A landscape with many valleys, sampled at points; each row gives a point and its height.
A ball rolls from a point to the lowest of its 2 nearest points, and stops where none of them is lower. Distance is the straight distance between rows; heights are no part of it.
j_851 (h 523): [143 103 122 145 124  94 111 149 125 123  78 112  76 131 102 140  81 131
 110 165 138 113  82 158 165 109 160  66 114 128 148 100  94 103 119 141
 164 135  88  84  83 140 129 126 152  93 115 124 103 142]
j_193 (h 443): [110 150  98 121 127  85 113 127 103 112  81 148 115 148 111  95 115  93
 110 185 105 137 130 161 139  90 189 106 130 149 198 153 107 110 130 127
 137 176 124 129 140  99 138 135 136 136 129 129  74 155]
j_689 (h 626): [141 112 149 126 110 141  91 158 130 145 102 118 121 117 136 120 111 149
 122 168 138 134 115 135 159 116 159 136 138 119 157  91 106 110 148 141
 103 160 122  93 127 126 136 100 116  91 129 111 129 146]
j_858 (h 762): [109 152 123 141 180 111  87 126 125 131 123 125 134 109 144  94 121 142
 142 125 112  73 145 142  90 138 170 144 182 154 143 151 125 143 113 108
 130 151 152 124 134 150 150 133 152 117 126 183 181 115]
j_700 (h 459): [ 96 161 106  88 143  59 125 112  91 104 107 166 122 146  98  83 132  74
 129 176  81 139 135 139 126  77 191 119 162 173 201 184 120 127 146 119
 125 199 137 147 140  99 120 154 125 149 123 169  87 159]
j_886 (h 732): [ 94 155 104 136 181  73 129 119 107 104 120 137 120 138 129 104 122 112
 140 137  97  83 138 145  82 112 169 129 175 167 144 179 130 148 127 115
 143 163 135 158 134 139 137 145 169 136 134 171 145 138]
j_687 (h 575): [118 136 110 120  94 111 151  89 105 129  95 144 137 162  99 110 148  68
  90 141 112 165 158 164 122 126 131 106  89 133 183 165 126 127 107 119
 115 128 108 140 152  68 122 132  99 176 119 102  53 133]
j_674 (h 818): [167  87 104 142 108  91 178 149 131  82 156 115 103 116  94 164 113 154
 144  91 126 132  77 103 164 141  85  76 112 119  50 115 121 139 159 164
 169 108  76  96  79 169 106 124 152 144 114  90 127 108]
j_646 (h 522): [113 168 115 135 149 157  82 107 127 166  98 155 131 144 154  94 139 115
 111 152 103 132 159 155 113 133 166 163 139 142 183 127 139 138  99  91
  91 133 174 160 165 114 164 126  99 116 124 157 102 125]
j_983 (h 619): [ 62 142 139 100 152 109 134 137 122 103 128 156 139 152 138 111 125 111
 132 160  99 127 159 133  93 104 163 188 170 150 168 168 164 137 163 122
 113 182 138 183 162 107 133 134 122 136 164 135 142 175]
j_742 (h 698): [112 132 132 123 160  96 127 126 124 110 129 120 134 134 119 124 126 115
 140 126  90  97 144 126  95 126 148 163 197 151 135 143 133 140 162 147
 126 169 118 140 132 122 104 135 146 141 139 139 173 161]
j_321 (h 600): [101 143  84 150 127 122 164  98 119 123 102 135 132 173 112 124 153  94
  97 137 106 145 162 185  94 148 118 118  94 137 147 165 139 143  91 104
 138 101 107 172 164  93 145 127 138 172 129  92  63 120]
j_247 (h 623): [147 121 122 173 125 184  96 168 136 157 118  96 127 143 132 167 108 171
 138 146 149 128 160 170  84 203 100 161 143 123 100  89 117 128  92 164
 111 113 117  92 130 132 141  87 149  78 122  91 194 154]
j_418 (h 352): [189 143  82 161 155 131  92  96 108 148 102 109 101 132 140 160 115  92
 145 126 146 122  96 136 127 170 133  67  91 136 115 104  95 130  40 135
 153  81 165 115  96 136 150 136 123 125  82 172 112  93]
j_581 (h 414): [130 132 132 153  98 169 167 117 157 138 181 149 154 131 141 148 178 142
 119  95 171 146 165  79 101 160  67 148  92  92  74 125 168 146 120 128
 109  79 147 156 166 156 138 132 142 135 129  77 145 111]
j_333 (h 274): [116 132 140 137  97 166 170 108 136 143 152 157 154 139 132 137 178 116
  97 110 153 167 169 115 112 140  89 144  79 111 119 143 175 144 121 122
  74  90 132 161 174 114 118 137 116 145 125  79  98 126]
j_800 (h 737): [143 108 174 123  93 166 140 174 150 123 148 119 145 134 123 141 117 178
 122 136 143 143 146 109 130 137 100 193 161 100 102 101 158 123 182 179
  79 146  91 101 137 111 104 107 112 109 140  72 162 170]
j_206 (h 525): [140 159  94 132 152  90  97  77  91 144  81 136 129 136  99  98 137  88
 116 126  95 126 146 166  94 171 146  88 147 163 165 162 100 139  83 131
 127 133 138  76 128  84 114 151 127 170  90 165 126 142]
j_926 (h 343): [186 119 145 112  79 180 117 123 111 181 125 104 140 110 120 148 104 122
 149 143 149 191 132 102 161 158  96 113  95 114 140  78  74  91  85 145
  73 120 161  71  93 103  89 106  79 118  92 118 123 139]
j_243 (h 793): [ 80 131 145 128 177 113  98 155 131 124 134 120 119 120 162 101  95 157
 130 142 137  68 131 143 104  96 172 146 160 144 152 148 126 122 124  90
 153 140 138 147 138 170 179 142 160  94 168 200 168 119]
j_44 (h 691): [ 85 131 102 130 159 101 187 117 133  92 144 135 148 139 123 137 151 122
 138 118 112 112 139 145  92 122 121 146 141 140 103 178 148 151 141 112
 150 139 121 199 155 128 131 128 179 153 155 101 127 127]
j_455 (h 568): [160 118 161  83  98 136 108 164 128 149 139 111 140 107 105 107 117 164
 150 111  84 135 120 102 150 133 130 159 196 136 124 112 114 116 191 160
  83 165 119  58 102 109  68 114  95 120 118 138 184 139]
j_158 (h 372): [156 155  85 172 182 121  98  86 121 149 131 131 124 111 139 111 146 123
 145  91 120  79 123 133  92 166 154  85 140 155 109 136 114 165  65 114
 146  93 186 113 122 169 157 153 144 132  90 201 166  78]
j_999 (h 211): [113  88 130 130 136  95 148 146 142  90 144 105 103 116 112 143 111 170
 140 103 132  92  76 120 147  98 120  87 115 123  87 125 120 128 147 125
 186 127  87 121  91 182 125 137 167 115 156 134 135 105]
j_781 (h 364): [122 179  90 175 186 177  85 141 142 148  99 129 105 163 184 137 127 129
 123 159 128  96 136 172  97 140 149 155 107 113 129 117 160 142  66  87
 137  89 168 204 152 137 201 128 127  92 143 156  81  89]
j_197 (h 307): [130 123 155 124 119 139 158 124 152 135 186 126 154 118 126 123 153 130
 135  86 128 108 150  75 105 145  92 163 165 111  99 128 156 140 164 155
  99 121 126 122 139 133  93 133 125 152 126 114 180 128]
j_293 (h 690): [ 33 121 126  92 144  99 161 167 114  85 128 152 130 148 145 124 125 136
 122 163 139 130  90 167 138  60 153 158 130 144 138 183 130 116 165  86
 167 161 137 194 148 122 168 130 161 108 189 131  99 154]
j_77 (h 543): [154 141  94 134 158  83 127  58  93 150 126 147 139 120 101 116 155  82
 125  86 104 128 139 134  97 176 116  71 135 160 140 165 105 164  87 138
 119 115 145  72 122  96  99 171 124 194  77 167 134 122]
j_326 (h 553): [ 98 137 132 108 102 135 109 106 112 143 100 148 142 151 112  99 150  75
  86 146 105 174 168 155 106 140 148 142 121 148 207 161 150 125 118 125
  79 147 125 119 166  70 114 132  87 160 115 126  79 154]
j_682 (h 518): [100 116 131 129 143 126 174 158 156  84 165 114 150 113 142 141 133 165
 143 113 141 107 129 118 124 109 105 157 132 105  74 141 150 138 169 120
 165 120 110 169 142 164 141 120 174 130 173 102 157 122]
j_683 (h 173): [144  79 158 124 126 103  88 132 129 145 110 128  71 104 106 117  81 186
 139 111 122  99  62 113 170  98 139  71 136 138 130  87 103 103 125 123
 169 138  96  54  70 170 104 153 116  85 120 186 144  95]
j_997 (h 601): [127 114 160 101 118 117 102 164 131 123 127 115 129 108 127 101 107 155
 136 146 116 119 115 113 156  97 161 153 180 127 151 114 112 116 184 139
 108 178 115  91 123 128 109 120 108 109 140 145 151 142]
j_289 (h 486): [181 106 162  95  71 139 106 148 112 167 156 121 136  81 119  95 117 172
 153 102 112 154  91  71 199 120 113 104 146 127 118  96  93 107 160 142
  81 147 145  36  80 134  74 116  74 116  91 158 158 104]
j_259 (h 773): [174  97 132 132 108 120 165 166 129 105 137 105 120 143  92 150  98 144
 131 114 104 132 121 118 136 145 103 149 169 123  93 109 125 124 189 191
 120 147  67  87  97 119  84 114 129 128 125  80 151 156]
j_782 (h 339): [142 149  59 163 141 136 160  84 130 124 115 126 128 155 125 156 158  95
 126 114 123 148 128 162 117 159  99  90  61 127  92 141 128 147  62  96
 170  67 135 189 144 128 166 121 149 156 114 102  62  82]
j_976 (h 638): [ 35 108 127 116 152 128 145 169 137  93 111 135 115 139 136 144 115 167
 102 166 166 124  88 170 144  74 140 150  98 123 113 146 129 107 145  85
 190 144 119 178 140 144 179 125 182  82 199 107  97 149]
j_220 (h 735): [158 117 108 126 137  67 172 120 110  93 111 115 123 151  72 153 115  94
 131 117  92 116 118 144 120 132 123  98 158 142 118 139 102 147 164 177
 154 143  78  96 103  94  79 148 149 173 117 104 131 164]
j_399 (h 507): [164 125  90 175 133 106 115 143 115 116  68 100  78 146 111 159  74 112
 111 162 153 108 100 184 136 154 150  71 105 126 127 107  92 120  73 152
 185  96 103  96  92 129 144 115 154 102  99 122 121 139]
j_386 (h 780): [172  86 104 167 127 107 145 167 130 100 148 110  97 123 110 161  88 172
 144  97 133 105  89 127 134 164 107  96 134 127  71 106 118 136 144 171
 160 110  84  77  82 180 121 124 144 108 110 115 163 111]
j_408 (h 476): [175 126 133 131 129 159  57 156 124 172  82  93  85 116 136 160  90 125
 137 169 151 133  88 148 159 145 145  97 121 122 144  75  83  93  76 132
 127 114 147  89  82 123 135 106 117  69  96 158 123 117]
j_944 (h 530): [186 106 148  98 101 122 121 171 107 146 144 119 124  90 113 107 102 178
 160  80  87 127  90  84 168 127 112 125 181 141 100 109 104 114 193 160
 111 149 115  39  77 131  64 130  91 120  99 160 186 100]
j_249 (h 723): [134 112 128 108 110  90 169 140 122  87 109 114 126 155  79 143 118  98
 117 155  99 139 130 137 134 104 145 134 154 133 140 131 119 123 186 176
 134 175  76 125 122  85  87 124 140 153 144  81 114 181]
j_811 (h 504): [121 145 116 100 121  85  94 103  96 124  79 134 131 141  79 103 134  69
 105 146  86 151 150 159  99 148 151 111 160 155 190 165 112 118 122 152
 123 170 112  75 129  58  92 147 114 170 105 140 117 172]
j_815 (h 742): [158 102 121 153 131 117 120 172 134 119 125 105 118 127 117 141  95 168
 144 120 119  99 113 140 123 156 127 130 168 134 104 107 111 129 154 165
 132 141  90  79 102 148 114 114 140  96 121 112 172 133]
j_34 (h 743): [ 87 135 165 123 135 153 173 174 163  85 150 148 168 131 151 146 137 182
 122 140 158 120 169 122 106 121 101 212 135 109  85 139 187 140 183 128
 130 115 118 187 173 124 137 131 144 127 185  66 164 171]
j_62 (h 246): [165 120 134 128  77 163 125 104  95 158  94  96 132 131 110 147 111  81
 123 141 160 193 151 126 129 163  86 117  79 110 161 113  71  92  69 140
  87 112 134  81 109  72  93 120  72 143 101 106 104 153]
j_849 (h 610): [118 148 146  98 158  84 132  79 121 129 160 144 147  98 121  90 153  95
 159  89  84 101 149  83 113 116 140 146 190 163 141 164 135 149 159 112
 117 161 150 139 128 128  90 163 119 169 110 191 178 129]
j_151 (h 482): [ 77 149 113  93 138  85 114 107  97 108  99 152 129 152  83 101 137  50
 108 158  63 150 161 150  79 123 164 138 169 172 199 181 148 125 138 141
 124 186 114 142 148  72  97 154 116 172 119 152 103 175]
j_716 (h 435): [142 119 117 134 126 107 139  99 127 125 138 130 135 112 136 118 150 122
 128 112 133 122 114 109 151 114 134  92 108 124 120 123 120 141 124 120
 126 123 134 136 126 152 137 128 134 139 124 117 113 100]
j_336 (h 571): [130 139 120 112 154  85 139  60 115 145 162 152 144 106 110 102 175  78
 132  74  91 113 149 100  94 154 121 108 159 166 137 169 136 164 125 124
 100 132 151 118 131 111  86 175 123 186  83 166 147 114]
j_48 (h 656): [ 84 150 146  92 160 101 109 109 116 124 135 146 139 120 124  93 133  99
 144 134  80 119 160 113  97 121 164 178 196 162 167 169 149 138 156 115
 109 190 147 156 143 114 114 143 117 144 132 179 168 160]
j_954 (h 389): [117 156 126  98 120 122 109  80 122 149 118 172 139 133 132  77 148  90
 110 145  99 160 150 129 160  93 183 132 122 147 203 143 132 136 121  84
  81 159 172 155 156 102 136 138  73 139 114 167  58 124]
j_16 (h 639): [110 132  96 151 147 118 159  92 126 123 138 139 142 146 125 127 162 105
 117 106 110 118 163 146  78 162 111 124 121 140 125 161 153 158 102 126
 119 106 122 164 156 122 133 137 157 165 123 102 117 113]
j_853 (h 430): [173 123 172 102  71 181 104 130 125 188 155 119 148  92 137 115 133 154
 150 121 144 170 115  72 181 126 114 127 121 109 126  76  98 104 126 135
  58 133 171  71 105 130  97 103  75 104  99 138 148 120]
j_773 (h 511): [ 63 144 156  99 118 147  92 119 122 143 127 155 151 126 124 102 163  70
  90 129  89 170 179 147  82 156 146 168 141 157 195 173 186 144 133 121
  56 148 139 136 169  83 103 142  84 157 106 153 109 159]
j_25 (h 519): [115 169 126 118 136 172 127 103 158 146 156 167 151 128 179 127 167 126
 128 101 146 143 119 111 161  92 116 136  63 103 117 121 168 139 113  60
 133  86 193 214 148 153 163 131  91 131 137 135  65  82]
j_29 (h 243): [167  96 139 140 134 125  80 113 129 156 120 118  77 103 117 143 110 148
 141 104 141 113  58 106 169 127 133  58 110 134 111  77 101 118  94 124
 160 105 135  72  66 180 122 148 110 101  98 185 142  84]
j_327 (h 306): [162 128 107 158 163 119  87  96 129 149 120 116  96 110 135 140 128 121
 140 103 140  92  80 118 132 136 150  60 105 138 109 105 108 141  68 116
 163  93 163 109  94 177 152 154 133 113  95 191 136  76]
j_323 (h 569): [ 74 152 130 109 137 136  96 127 122 129 102 171 135 149 141  91 132 117
 109 179  97 144 166 150 108 118 179 179 153 147 202 145 154 128 134 116
  92 177 152 149 175  99 144 127  98 123 141 135 108 164]
j_974 (h 408): [131 160 100 156 166 132 107  72 133 169 150 147 140 112 148  93 168 114
 140  81 108  99 159 120  83 171 129 125 151 153 131 147 135 159  78  98
 113 106 187 135 142 153 152 147 126 144  96 176 156  85]
j_577 (h 365): [100 135 163 105 102 139 170  92 140 135 170 169 155 121 129 115 175 103
 110  97 130 148 162  93 117 114 122 147 120 125 144 163 181 141 153 123
  65 125 139 154 169  99  96 138  99 162 124 114 111 128]
j_802 (h 583): [ 76  90 118 133 139 125 143 157 153  98 105 108  85 130 100 163 108 172
 108 152 168 127  77 161 156  97 127 112  80 117  88 120 125 109 133 104
 207 135  83 152 106 159 153 108 195  85 177  88  92 136]
j_863 (h 597): [126 113 130 137  95 151 187 152 164  94 158 132 151 116 115 164 150 174
 118 126 170 164 140  99 143 131  76 158  95  91  40 126 167 148 160 139
 142 102  97 156 151 135 130 107 164 130 156  38 120 143]
j_992 (h 461): [149 173  97 157 160 180  77 107 125 180  97 124 117 158 168 127 139 108
 126 149 117 124 148 159  98 164 139 152 121 127 149 118 132 131  59 106
 106  98 170 159 150 112 169 123 108 107 112 157  98 101]
j_771 (h 703): [121 123 131  88  89  97 166 105 116 102 116 147 145 136 104 114 141  99
 112 158 121 163 125 127 163  81 165 108 106 132 168 148 128 119 162 135
 107 173 109 140 146  81 108 121 114 154 138  89  59 152]
j_551 (h 493): [120 126 130 157 132 181  99 141 138 174 152 108 149 129 133 150 150 149
 132 108 135 128 171 139  61 208  85 162 146 125 107 110 136 140  96 153
  83 107 140  96 141 133 122 118 145 111 119 107 202 136]
j_777 (h 605): [ 90 149 169  85 120 172 130 115 149 132 158 168 155  98 177 111 155 148
 121 102 172 148  99  90 191  55 122 133  49 110 124 111 163 116 156  65
 139  97 174 184 136 157 150 129  93 138 162 143  82  96]
j_831 (h 611): [117 129 131 148 166 107 135 131 148 110 176 119 145 104 157 112 127 146
 156  86 128  68 136 108 100 126 126 128 160 131 104 143 136 145 135 112
 161 112 138 142 131 186 151 139 159 137 142 166 185  94]
j_388 (h 73): [122  95 149 122 145  82 118 135 128 113 140 116  95 109 119 115  97 170
 145 100 117  79  77 109 149  83 136  83 149 140 119 124 108 123 144 119
 177 138  97  88  88 175 110 168 145 108 141 197 151 100]
j_377 (h 508): [116 120 136 131 171  83 148 148 128  94 157 104 127 119 131 122 111 139
 158  99 108  68 112 116 111  94 132 129 180 145 106 150 118 142 166 122
 173 134 110 140 110 171 117 153 167 130 154 184 183 120]
j_658 (h 304): [143 140 113 172 155 160  92 123 139 164 141 115 140 120 151 129 142 148
 146 106 137  97 149 136  81 185 121 142 151 132 106 112 124 144  84 133
 118 103 163 114 140 156 160 115 145 105 117 139 193 103]
j_806 (h 552): [136 119 156 156 136 199  58 206 157 158  90 103  95 127 162 167  85 182
 118 188 171 112 119 167 126 132 143 170 134 102 122  59 124 108 118 129
 133 126 123 121 127 141 177  97 129  34 143 112 165 140]
j_772 (h 693): [148 111 152 150 107 167 112 168 146 146 130 115 140 127 142 143 113 180
 132 142 150 133 143 131 125 156 106 168 147 105 107  87 129 126 142 158
  96 133 112 101 134 138 138  98 125  88 134  82 172 149]
j_753 (h 314): [169 119 132 117  83 127 141  77 102 157 125 129 146 128 110 120 141  80
 116 116 139 170 139 110 151 140 112  93  90 127 155 129  97 118 101 142
  83 121 136  94 125  90 103 131  91 158  96 113  92 135]
j_370 (h 406): [131 153 133 131 126 149 133  88 151 152 176 154 156 108 178 105 169 121
 139  79 143 119 139  82 138 111 115 121  98 108 118 124 151 137 121  83
 128  94 190 170 145 178 160 133 112 142 122 150 127  69]
j_850 (h 367): [104  93 125 126 129 116 179 162 155  70 167 102 130 105 109 152 130 168
 146  94 140 116  86 114 151 101  85 125 114 113  46 137 133 131 176 123
 199 121  85 151 111 178 127 119 182 131 161 104 130 110]
j_726 (h 413): [149 122 130 126 124 114 130 100 128 142 147 129 148 114 122 112 149 122
 134 106 121 121 135 105 126 145 124 122 151 135 128 130 122 140 133 147
  97 137 132 102 131 121 106 132 123 144 111 123 145 127]
j_113 (h 775): [145  98 150 139  85 155 144 172 134 116 119 106 132 153 102 162 108 148
 106 157 150 167 161 143 119 166  88 174 134 104 114 106 142 119 157 188
  91 136  66  93 131  92 107 102 131 113 138  47 138 192]
j_987 (h 398): [196 163  82 140 155 144  67 120  90 155  90  88  90 130 149 172  90  98
 164 155 154 130 106 155 116 192 124  74  94 123 129 115  73 100   4 132
 151  81 180  94  86  92 127 122 102 115  73 187 108  98]
j_140 (h 658): [111 116 144 127 116 145 184 152 155  95 148 130 152 138 112 160 150 154
 109 131 148 144 163 119 107 131  91 182 128 102  79 135 181 150 172 152
 114 119  90 164 164 106 112 125 155 137 165  47 141 163]
j_603 (h 140): [156 114 153 119  88 131 174 131 142 118 199 122 148 110 124 116 140 144
 145  75 127 120 117  52 157 121  82 132 143 100  78 111 140 130 178 157
 115 122 117 104 117 149  92 124 114 152 119 117 156 108]
j_491 (h 350): [159 145 119 118 108 141 116  73 111 168 111 146 139 141 136 106 152  83
 113 125 121 164 145 123 147 129 140 113  97 133 174 128 117 125  95 109
  84 124 158 134 143  95 128 131  86 144 101 136  67 117]
j_538 (h 689): [ 69 132 146 111 144 130 164 155 139  88 136 151 152 145 149 136 130 149
 130 154 131 124 155 139 105 102 134 196 145 125 126 155 169 138 177 121
 128 153 126 190 168 114 138 126 142 128 182  90 145 166]
j_250 (h 712): [134 116 129 104  82  99 150 120 113 102  96 126 134 155  85 126 126  82
  99 163 123 162 145 145 134 119 139 116 122 125 175 146 121 110 148 167
 116 163  80 103 138  59 101 121 115 162 134  75  85 174]
j_824 (h 423): [129 152 103 167 112 166 103 127  97 150  62 102 104 185 130 144 122  87
  92 169 139 162 173 191  84 180 110 155 101 114 166 132 112 100  59 131
 128  99 108 125 146  69 148 113 105 130 125  95 104 155]
j_382 (h 806): [164  94 144 145  66 153 175 147 130 118 149 113 138 138  99 163 112 146
 116 137 165 185 151 101 143 160  64 140  97  93  87 104 134 125 135 177
  88 108  77  98 118 112 103 108 129 129 123  47 119 163]
j_813 (h 665): [100 139 167  90 104 138 162 109 141 115 173 167 167 100 166  98 152 141
 130 106 146 138 132  81 173  71 135 138 100 111 129 137 159 126 171  95
 107 125 157 168 155 134 126 125 100 149 148 129 107 116]
j_171 (h 744): [ 40 124 152  88 161  99 124 171 117 106 140 144 115 147 168 102  99 146
 127 165 135  98 114 149 124  68 166 161 153 148 163 171 130 112 153  86
 160 145 139 174 143 143 187 147 163  98 201 190 146 149]
j_300 (h 520): [163 118 132 157 135 179  63 184 140 151  87  86  73 133 146 185  76 146
 126 184 172 123 103 165 136 153 133 130 117 108 120  61 112 100  80 142
 148 104 121 120  98 136 161  90 139  43 112 123 134 127]
j_698 (h 524): [144 112 115 162 111 144 157 132 148 118 151 122 137 131 131 157 144 150
 128 119 157 142 148 113 123 157  87 132 103  96  72 111 145 147 122 146
 129  98 114 142 138 156 147 114 158 120 138  66 141 122]
j_767 (h 481): [162 132  97 166 122 133 116 121 108 136  76 102 108 157 125 147 107 104
 118 154 148 134 144 169 117 173 121 110 105 124 138 113  94 114  71 149
 143 104 112 109 123 102 147 104 134 120 114 100 119 146]
j_553 (h 287): [100 119 149 141 154 167 103 160 161 125 124 122 119 119 171 147 116 174
 118 136 167 104 119 134 133 103 132 145  92 101 111  95 144 121 128  93
 165 102 132 167 133 180 191 130 148  87 177 128 145 106]
j_296 (h 672): [ 77 135 140 111 161 122 197 142 147  93 177 135 166 124 156 133 137 135
 160 108 128 104 143 118 102 105 102 183 148 130  91 177 163 141 173 100
 165 121 135 209 160 149 137 129 169 156 177 129 172 136]
j_701 (h 317): [174 127 131 122  83 142  93 132 105 158  67 105 116 135 117 138  98 102
 123 175 147 175 126 150 159 147 130 112 113 114 171  98  69  84  93 145
 110 137 131  80 106  79 121  94  95 110 107 106 109 162]
j_117 (h 245): [118 161  73 165 170 151 131 117 138 129 105 128 117 156 152 141 143 115
 121 136 121 122 125 171 117 132 133 119  80 121 111 132 146 144  76  83
 161  86 149 209 147 147 186 121 151 119 137 124  67  86]
j_513 (h 421): [ 95 160 105 111 119 123 117 119 118 126  91 171 123 164 128  92 126  93
 100 189 104 161 136 163 158  74 191 129 101 138 208 137 126 119 125  94
 115 158 151 172 160  97 154 128  93 131 136 128  36 142]
j_667 (h 449): [116 122 162 164 153 188  82 196 164 133 118 116 122 122 178 155  97 195
 121 158 180  92 140 153 114 124 130 175 123 101 108  76 145 122 131 116
 151 104 125 148 143 172 200 117 141  59 170 117 178 125]
j_305 (h 361): [139 159 106 138 100 142  78 130  95 157  43 105 101 162 113 123 108  89
 104 180 125 159 152 191 111 166 141 128 125 120 189 133  81  83  69 143
 133 129 124  83 125  58 131 104 100 124 117 108 122 169]
j_618 (h 442): [189 143 118 110 148 150  32 138 112 172  97  93  81 112 153 170  95 109
 158 166 163 137  80 135 149 159 134  74  97 125 143  89  88  86  29 125
 127 101 175  94  68 103 128 118 105  83  78 187  92  85]
j_899 (h 419): [142 115 127 125 147  77 174 128 121  89 165 114 130 108 111 127 126 132
 162  73  94  88  93  89 139  88 112 102 165 138  85 136 112 151 183 136
 171 128 111 125  99 166  86 163 145 161 128 164 164 109]
j_890 (h 29): [135 139 126 166 154 171  97 134 153 146 136 122 133 119 177 142 136 150
 134 117 157 103 137 122 110 139 126 144 113 105 106  98 142 133 102 107
 138  94 160 161 140 177 189 123 138  97 138 137 158  91]
j_711 (h 728): [100 124 157 111 135 129 155 138 154 113 203 127 161  91 174 102 136 152
 160  84 144  90 125  79 138 102 100 127 124 115 102 130 149 123 166 105
 171  97 140 151 141 193 143 139 155 156 158 175 162  86]
j_17 (h 657): [123 125 170 123 110 164 105 159 144 134 120 138 148 120 158 118 125 169
 119 157 152 134 141 124 140 111 144 178 140 108 144  98 137 122 157 139
  88 149 135 123 156 122 144 111 104  98 149  97 148 156]
j_447 (h 275): [161 147 113 151 133 152 107  83 137 171 170 137 143 110 163 117 168 114
 147  78 140 116 130  81 121 151 117 109 118 122 111 111 121 140  89 111
 118  94 197 129 130 174 152 139 115 132  97 165 150  71]
j_203 (h 301): [155 119 153 108 104 112 191 136 132 101 196 119 143 102 119 106 131 134
 156  54  97  97 104  44 163  90  88 121 159 119  76 118 130 132 208 146
 156 120 118 117 104 162  72 145 120 174 124 164 170  97]
j_807 (h 437): [ 76 145 176  91 119 143 128 104 141 135 154 177 155 115 143  99 159 106
 115 119 113 146 173 103 113 115 149 184 147 141 175 166 187 140 159 114
  60 154 155 153 173  94 105 142  76 147 129 144 131 151]
j_46 (h 550): [ 99  83 119 118 123  90 157 143 138  89 104 111  76 122  72 159 106 157
 117 145 148 134  51 153 178  89 120  67  85 131  96 122 109 105 142 126
 209 143  62 117  75 154 115 114 183 111 149  90  72 135]
j_705 (h 397): [141 134  94 132 120 119 166  72 127 131 141 146 146 129 125 129 170  97
 126  98 124 146 126 122 141 126 113  80  73 126 110 140 129 146  99 108
 132  99 144 167 138 136 139 126 133 161 111 102  75  88]
j_665 (h 692): [125 121 148  88  92 109 174  88 125 109 156 150 154 108 125 109 158 117
 126 114 128 146 117  87 176  75 144 106 104 119 127 139 138 130 166 124
 101 150 129 146 137 113 101 121 109 160 131 108  84 119]
j_784 (h 796): [179  89 126 122 103  97 188 160 117  83 141 112 108 125  88 148  99 148
 136  96 100 132  82  99 168 112 100 109 141 124  76 109 116 127 202 176
 147 141  62  92  75 140  80 127 132 139 119  91 132 127]
j_571 (h 534): [141  94 123 119 113  73 140 124 122 105  91 123  80 122  85 148 100 128
 114 143 139 137  53 139 187  90 130  33  83 128 127 109  98 113 128 132
 180 131  77  90  65 146 107 126 150 134 118 112  74 129]

For each start below, name the point where the ball stops.
j_16 -> j_333
j_249 -> j_447
j_243 -> j_62
j_300 -> j_388
j_206 -> j_62
j_113 -> j_62
j_851 -> j_62

Call two points neighbours if one is among the 2 nearest of the other. Go from one point of each pair to the other, from neighbour to neighbour, staying as low as possible. Name the highest point that can't be avoided.
j_62 / j_815 -> j_259
j_388 / j_62 -> j_772
j_117 / j_62 -> j_48
j_890 / j_447 -> j_806
j_388 / j_447 -> j_974
j_388 / j_333 -> j_44
j_603 / j_117 -> j_716

For each start below, name every point that the ball comes to, in order.
j_44 -> j_16 j_321 j_687 j_326 j_773 j_807 j_577 j_333
j_849 -> j_336 j_77 j_206 j_811 j_151 j_700 j_193 j_513 j_954 j_491 j_753 j_62
j_220 -> j_249 j_250 j_771 j_665 j_813 j_777 j_25 j_370 j_447
